Points on a hilly landscape, in no order, each with its height.
A ball rolls from a point to the lowest of its 2 nearest points, and stops where none of them is lower. Distance is the straight distance between rows; heights are no part of it.
(130): [ -5  10  -9  -8  28   4  13 -21   3   6 -24  16 -10 -27   6   0 -25  38
  10  36]  (h 390)
(547): [ 21  -6  14   0  41   1  19  20   6  14 -44  -3  24   5  -3  -4   7  38
  36  -4]  (h 712)
(483): [ 14 -10   8  22  26  11   9  25   2   2 -14  -8  37  -9  -6  -2  16  10
  18 -22]  (h 510)
(650): [ 24  -2  12  32 -15  -7   1  29  -9 -13   3   7  34 -26 -21   9  18  14
   3 -19]  (h 664)
(115): [-23  33 -17 -16  -6  29 -12  20   6   1  28 -17   4 -37 -17 -12 -21   4
 -10   5]  (h 270)
(513): [ 15 -10 -31  -4  32 -13  -5 -12  -6  22 -29   0 -26  20  -2  14  16  -2
  -5  21]  (h 574)
(883): [ -4  -3  -9 -33 -13   7  -1 -27 -18  -9  25  20 -50  -4  -5  25 -30 -23
  -7  13]  (h 553)
(342): [-21  -1   9 -21 -37  -1 -22 -31 -14   3  19   9 -19  12  21  11  -1  -6
  19 -13]  (h 449)
(853): [-26  25 -14 -18  41  14   5  28  18  -1   6 -25   2 -36 -20 -16 -48  18
 -16  27]  (h 400)
(167): [ 16 -16 -21 -14  12  -5   7 -21  -1   4   2   2 -36  12  -8  21  -9 -27
  -7  21]  (h 781)
(889): [ -9   2  10 -13  41 -10  17  -8  19  -6 -15   3  -7 -16  -8 -10 -41  42
  20  22]  (h 296)
(856): [ 15  -9 -23   1  30  19  13  -9   5   5  -6  -9  -9   0  12   7  15 -14
   6   6]  (h 299)
(954): [-15  -9 -16  -7  43   0  -9  -4  14   7  -2   0   0 -31 -16   7 -28  13
  10   6]  (h 584)
(117): [-11  -4 -13 -11 -17 -14 -23 -27  -6  10 -14  13 -27  33  29   6  14 -14
 -24  17]  (h 293)
(413): [ 14 -16  21  -3 -19 -24   8 -20  10   9   4  -6 -23  44  24   2  -2 -15
  -4   9]  (h 746)
(77): [ -5  -5  -5  11  10 -10  -7  22  19  10  23 -20  13   6 -15  -4   4 -20
  16 -29]  (h 512)
(866): [ 23  -7  46   4 -47   0  12  -9  -7 -18  26   2  -1  21  11   0   4  -5
  -5 -10]  (h 175)
(18): [ 19 -15  -4  12  14  19  18  19   3 -10  -3 -15  20  -2 -13   2  14 -15
  10 -20]  (h 450)
(609): [  4   4   9  18 -38  14   0 -15  -1 -10  -5   7   6  11  30  10  23 -15
  -7  -2]  (h 273)
(1010): [-10  23 -15   6 -12  27   9  -1  13  -5  17 -11   2 -34 -20   0 -21  -2
  -3   1]  (h 184)
(181): [ -4  17 -13   2 -20  -2 -13  -4 -10   8 -34   9   3  20  31 -16  37   7
 -28  13]  (h 669)
(645): [-17   6 -10  12  -6  -9 -17   1   7  20  11   8  18 -22  -2  -1   4   8
  21 -14]  (h 587)
(661): [ -1 -15 -27 -12  43  -5 -12   8   8  18  12  -7  -4 -21 -19  12  -5  -5
  13   1]  (h 610)
(368): [  2  -8   7  31  -1 -17   6  33   3   0   5  -9  26  13 -19  -2  14 -23
  15 -42]  (h 585)
(622): [ -2   9   5  10   2  10   0  23   8  -7   7 -15  33 -29 -26 -19   0  14
   2 -13]  (h 345)
(471): [-31   6 -16   4  22  -6 -26  11  12  16  14 -18  18 -16 -31 -18 -18  12
   6 -12]  (h 386)
(586): [  3  -1  -8   4 -19   7   5 -24   1   4   3   3 -13   9  16   3  14 -11
   0   9]  (h 193)
(740): [ -9  18 -12  -2  30  14   4  33  31   0  -1 -34  17 -30 -26 -13 -26   8
  -6   8]  (h 456)
(231): [ -1  -3  28  -7 -47   1  -2  18  14 -19  32  -5  13  -2 -15  -2  -6 -22
  -2 -20]  (h 349)
(458): [-15   7   7 -24  55 -16  -1  12  28  -6   1  -7  -6 -25 -20 -13 -54  42
   8  20]  (h 389)
(468): [ -2  14  13 -21 -58   4   7 -18 -17 -13  -3   9 -26  11  33   0  16  -8
  -7   7]  (h 478)
(252): [ 11  -9 -14  -1  43  -7   2   9   5  26   2 -12   2 -12  -7   4   9  17
  33  -9]  (h 641)
(400): [-33 -12  -9  -3  -9 -10 -28 -26  -8   1  15  12 -20   1   1  11 -11 -16
   8 -14]  (h 495)
(158): [-25 -12   2 -23 -15  -9 -24 -33  -9  -9  30   9 -42  -4  -1  25 -28 -20
  -1  -4]  (h 531)
(620): [ 17   0  -7  -4 -15   7  16 -12  -1  -4 -13  -7 -15  29  25  -6  23 -20
 -21  19]  (h 278)
(980): [ 27 -15  42  10 -41  -6  -7   4 -25 -27  17  24  19  24   3   7  18  -4
  -7 -18]  (h 311)
(799): [ -1   2  -7   3   3 -22 -24 -20   1  23 -10  10  -9  58  29  -4  21 -18
 -20  10]  (h 200)
(643): [ 10 -10 -23   0  54 -15  -2  -7   0  19 -39  -1 -21   4  -3  22  -4  20
  14  17]  (h 600)
(867): [  6 -15  67 -13 -53  -6   4  -7  -9 -12  10   5   2  21  37   0 -11  -1
   2 -10]  (h 306)
(923): [-44  23  -9 -15  15  -4 -23  21  10   8   6 -24  13 -31 -25 -26 -28  26
  -5   3]  (h 488)
(478): [ -3  -9  39 -24 -47 -11 -10 -12  -9   1  17  12 -10  21  43  -1   6  -6
  13  -7]  (h 388)
(52): [ 23  -9  15  14 -26   8  20  20  -7 -41  14  -5  13  -7 -17   8   9 -21
 -11 -17]  (h 697)
(666): [  8 -15 -25  -4  38  -8  -4 -17  -7   0  15   6 -40 -15 -29  26 -14 -13
  -8  14]  (h 790)
(416): [ 21  -4  19  18 -28   0  -6  -1 -33 -15  -6  26  27  18   0  -3  36   5
  -7 -13]  (h 405)
(839): [  3   4  -6  14 -15  15  31  -8  -4  -9 -32   0   8 -15  -8  -5   8   7
  -2  12]  (h 163)
(100): [ 25 -20  18  29 -10 -14   7  33 -11 -16   4   3  30  17 -26  14  17 -19
   4 -34]  (h 638)
(45): [  3   6 -27  -1  34  -4 -10 -20  -7  14 -29   6 -28   5  21   8  10  10
 -28  34]  (h 547)
(73): [ 30  -5  43  10 -42 -18 -12   8 -20 -20  -2  25  14  46  25   4  23  -4
 -30  -3]  (h 418)
(763): [-26  11 -15 -15  28  13 -34  -6  -3  -7  27   8 -23 -43 -31  17 -37   0
 -18   8]  (h 653)
(894): [ 29  -8   1  17   3   7  18   7 -16 -18 -31  -5  17  26   7  -8  34  -7
 -16  -1]  (h 381)
(663): [ 11 -23   2 -19  -1 -19  -8 -28   6  10  25   1 -33  29   0  14 -10 -20
   4   7]  (h 768)
(1018): [ 10 -10  22  15 -27 -26   6  -5  -4  10   1  -1  -4  48  19  -5  21 -12
   1  -5]  (h 721)
(44): [ 34  -5  18   8  -8   2   9   4 -17 -17 -17  -3  11  52  21 -13  37 -13
 -31  -1]  (h 459)
(8): [  5   2 -13   3 -17   9   8  -5  11   1  13  -9  -2  -8 -17   2  -3 -14
   8  -2]  (h 52)
(401): [  4  12  23   6 -45  -1 -17 -11  -1  -1  -3   7  -3  38  48   3  26 -10
 -24   2]  (h 343)
(890): [  2   9  18   9  20   1  13  22  16   2  -4 -12  28 -26 -15 -19  -5  42
  22  -4]  (h 457)
(236): [-26   3  -2   9  41  -9 -10  17  23  14  -9 -19  25 -11 -22 -17 -29  23
  19 -14]  (h 209)
(227): [ -5   6 -30 -11  27  30  17 -10  -4   0  17  10 -23 -36  -3  14 -24  -7
  -5  16]  (h 583)
(606): [-10   3 -11  -3  13   5  35   8  11  -3 -19  -6   0 -38 -16 -12 -23  24
   9  14]  (h 139)
(939): [ -3   6  -8  22  18 -19  -1  10 -13  23 -34   5  13  36  27 -11  37   3
  -4  -5]  (h 588)
(691): [ -1  16  -5  15  -4 -14 -10  17 -11   7 -31   5  15  40  31 -20  43  -5
 -41  -6]  (h 639)
(527): [-19  31  -9 -21   7  26  14  21   9  -5   7  -8   7 -44 -22 -23 -42  26
 -11  15]  (h 346)
(562): [  4   3  23 -29 -45  15  23 -11  -2 -11  23   5 -29   1  27   4 -22 -24
   1   4]  (h 520)
(1008): [-12   8  18  -6  33  -9   8  18  32  -4 -14 -14  27 -11 -25 -23 -36  39
  23  -3]  (h 382)
(908): [ 17  -2   8  24   8  16   3   4  -1   3 -20  13  40  -8   4  -4  22  15
  17  -1]  (h 569)
(995): [-18   6   7 -24 -21  11 -12 -15   2  -5  54 -13 -19  -3  -5  -6 -22 -12
   3 -20]  (h 729)
(857): [ 23  -2  23  37 -22 -28   4  14  -9   5  -7   9  11  38  16   7  37 -13
  -7 -12]  (h 685)
(17): [ 12 -17 -13   8  18   4  10  -1   1   8 -14 -11   6  31   6   2  20 -21
  14 -11]  (h 375)
(727): [  6   0   2   4  12   4  32  -3   0  -2 -43   1  16 -13  -4 -17  -1  32
  11  15]  (h 295)
(749): [ -4 -25  -8   3  17  -7  -2   3  11  10  13 -14  -2  24  -3   4   1 -30
  19 -25]  (h 445)
(22): [-22   1 -14 -27   5   4 -28   8   8   2  50 -17 -10  -5 -20  -6 -19 -20
  -8  -6]  (h 702)
(382): [-18  -8 -20   5  28   5 -15 -25  -1   7 -11  13  -9 -21  -1  15 -14   2
   6  13]  (h 550)
(222): [-29 -10 -22 -20  23   3 -33 -11  -4  -3  28   3 -12 -21 -26   6 -24 -13
  -8  -4]  (h 675)
(260): [-23  -6  -2  -4  54  -2 -25  -8  -1  -6   1  14 -11 -47 -22  16 -40  22
  -8  12]  (h 619)
(855): [ -5   2 -11  14  23  -9  -1 -11  -9  24 -33   7   4  13  18  -9  21  21
   5  11]  (h 528)
(480): [-13   3  13 -20 -34 -21 -23 -18  -1   8  -2   6 -26  40  51  -2   6  -8
 -29  10]  (h 350)
(865): [ 38 -19  21  18 -14  -6  23  20  -5 -27   2  -8  10  17  -5  12  20 -22
  -3 -18]  (h 676)
(880): [ 14 -10  11  -9 -26  -4   3   5  15   0  33  -7   2  10  -4  -2   2 -20
  11 -10]  (h 226)
(949): [ -8  14   9  -8 -56  13   1   7   3 -17  22  -2  -2 -23  -6   8  -7 -14
   4 -17]  (h 421)
(818): [  1  17 -28 -11  28  14  -6  18  24   4  21 -31  -2 -14 -35   0 -24 -13
 -10   5]  (h 504)
(506): [ -8   7   8   4 -28  15 -10  25   2 -21  23 -11  33 -18 -27 -11   3  -8
  -9 -21]  (h 180)
(1019): [ 18   3 -11  12  -9  10  26  -1  -6  -7 -41  -5   0  12   8  -8  27   0
 -22  19]  (h 289)
(631): [ -8  16   9 -12 -61  16  10  -6 -17 -19   4   9 -18 -17  18   7  13 -12
   8  -8]  (h 453)
(149): [ -4   9 -13  -3  11  -1  -1 -22 -14  20 -23  11  -8 -15  19  -1   8  37
   5  25]  (h 462)
(944): [  2   1   6  27 -29  -6   1  15   6   2  10   9  22 -15  -4   5  21  -2
  13 -19]  (h 629)
(953): [ -7  14 -23 -28 -10  22   2 -12  -2   2  34   9 -30 -26 -11   6 -23 -14
  -3   7]  (h 570)
(588): [ 10  -4   0  -5  52  -3  17   7   7  15 -21 -15   5  -7  -8  -7  -8  38
  33   2]  (h 677)
(822): [ -6  10 -11 -29 -39  17  14 -24 -16  -6   6  16 -39   3  27   7  -4 -17
  -7  18]  (h 499)
(634): [ -9  -1 -28  -3  17  13  -3 -29  -9   3 -23  17 -21  -8   9  16  -6  -2
 -14  31]  (h 519)
(489): [  2  -5   1  29  -6 -22   7  16 -15  16 -21  16  21  28  12  -4  37 -10
   6 -15]  (h 640)
(430): [ 20  -1  13  33  -2   3   0   7 -26  -4 -28  21  41  12  -8  -5  30  20
  -1  -8]  (h 494)
(19): [-17   5  -2  14  16 -12   2   3  12  13  -6   7  18 -31   2 -12  -7  38
  26  -1]  (h 533)

Where does a ball stop that starts at each point below?
(995) -> (866)
(562) -> (8)
(822) -> (8)
(413) -> (889)
(740) -> (8)
(691) -> (889)
